Points on a hilly landscape, in no order, each with its height.
From any point a climber takes the steepest step (rise divided by distance) to one of its 5 nearest points. It stops when none of these is higher. Distance is the straight distance between rows; heights are no part of it.
Z95 h=112: [ 87 139 153 124 150 197 187 132 109 124]
Z759 h=114: [149  83 155 111 161  86 168 146 117  93]
Z882 h=550: [148 147 155 137  56 108 121 141 149 154]
Z990 h=383: [160 144 151 144 124 126 105 161 160  92]
Z964 h=91: [111 146 158 124 109 196 184 142 121 108]
Z52 h=423: [127 159 112 162 131  75 126 108 113 152]
Z343 h=45: [ 66 162 158 133 197 188 126 124 158 133]
Z663 h=450: [139 145  87 127  84 132  89 109 128 153]
Z179 h=493: [123 113  66 126 147 123  85  95 121 131]
Z588 h=245: [129  94  96 115 160  76 120 119 126 135]
Z817 h=334: [135 124  68 134 135 100  94 110 131 149]
Z458 h=747: [113 130  62 137 153 150  70  81  93 123]
Z648 h=466: [166 116 162 128 109 119 100 180 178 101]
Z937 h=467: [163 134 148 144 102  98 101 155 169 122]
Z925 h=212: [146  90 147 128 164 144 145 171 137  71]
Z304 h=350: [104 147 181 126 127 127 173 112  99 155]
Z245 h=511: [165 136 130 130  73 106  86 151 171 140]
Z566 h=473: [150 105  84 117 103 114  78 134 163 139]
Z725 h=743: [112 101 119  80  69 166 131  98 129 197]
Z69 h=239: [ 97 113 172 102 131 126 141 107 152 187]
Z560 h=221: [166  74 161  99 108  91 169 156 114 105]
Z667 h=355: [132 143 182 125  94 124 157 121 123 157]
Z109 h=713: [115 143 125 122  76 115 137 106 111 182]
Z538 h=181: [ 91 140 185 123 167 169 171 119 120 126]
Z942 h=82: [148 151 109 142  79 188 151 179 143  98]
Z708 h=274: [128 138 123 155 192 121 131 149 121  64]
Z452 h=222: [125 178 143 158 116 154 153 142 111 104]
Z762 h=491: [111 192 142 165 145  83 164 103  89 135]
Z53 h=359: [124 186 146 175 137 114 156 119  99  98]
Z136 h=371: [141 144 137 156 155  81 123 138 142 118]
Z499 h=748: [143 102 122 111 152 162 132 182 155  57]
Z979 h=108: [ 87 147 181 124 177 151 120 121 155 148]
Z816 h=367: [133  69  83 105 146  96 109 120 137 151]
Z821 h=394: [158  48 112  83 110  99 149 134 125 150]
Z961 h=177: [143 170 144 157 133 121 121 150 125  94]
Z899 h=508: [127  82  88 106 151 153  78  88 101 107]
Z683 h=240: [ 98 131 182 120 155 124 173 106 118 174]
Z519 h=293: [123 157 126 157 178  70 121 122 124 108]
Z163 h=431: [139  59  80  87 124 124 108 132 139 135]
Z823 h=93: [ 78 120 171 122 175 194 139 130 148 122]
Z165 h=396: [141 134 129 149 184  82 127 144 132 102]
Z11 h=544: [ 94 105 116  90 106 158 128  87 116 200]
Z337 h=447: [142  54  90  81 125 150 116 109  96 116]
Z781 h=659: [113 174 124 148 125  93 166  98  90 166]
Z44 h=296: [117 160  65 147 131  98 110 102 106 157]
Z117 h=750: [143 121 138 133 156  88 112 151 148 115]
Z450 h=578: [126 135 101 111  64 147 111 103 119 183]
Z25 h=399: [115 151  91 138  96 161  84  69  89 135]
Z646 h=249: [126  97 122 119 180 142 172 166 120  61]
Z903 h=169: [125 149 170 136  80 174 157 143 121 111]
Z835 h=515: [115 148 125 130  95 111 149  86 105 180]
Z218 h=184: [150 139 101 145 117 171 121 176 148  68]
Z273 h=465: [127 121 113 126 143 153  47  81 115  99]
Z639 h=119: [139 152  83 162 143 164 133 173 139  75]
Z310 h=287: [146  75 142 107 141  91 142 149 143 123]
Z319 h=408: [152 151 140 150 104  91 107 140 148 133]
Z162 h=611: [129 128 138 106  50 133 124 123 136 180]

For each start below, name the point where the climber stops.
Z823 => Z109
Z69 => Z725
Z964 => Z109
Z708 => Z117
Z95 => Z109
Z821 => Z458
Z343 => Z109
Z961 => Z117
Z817 => Z458
Z816 => Z458
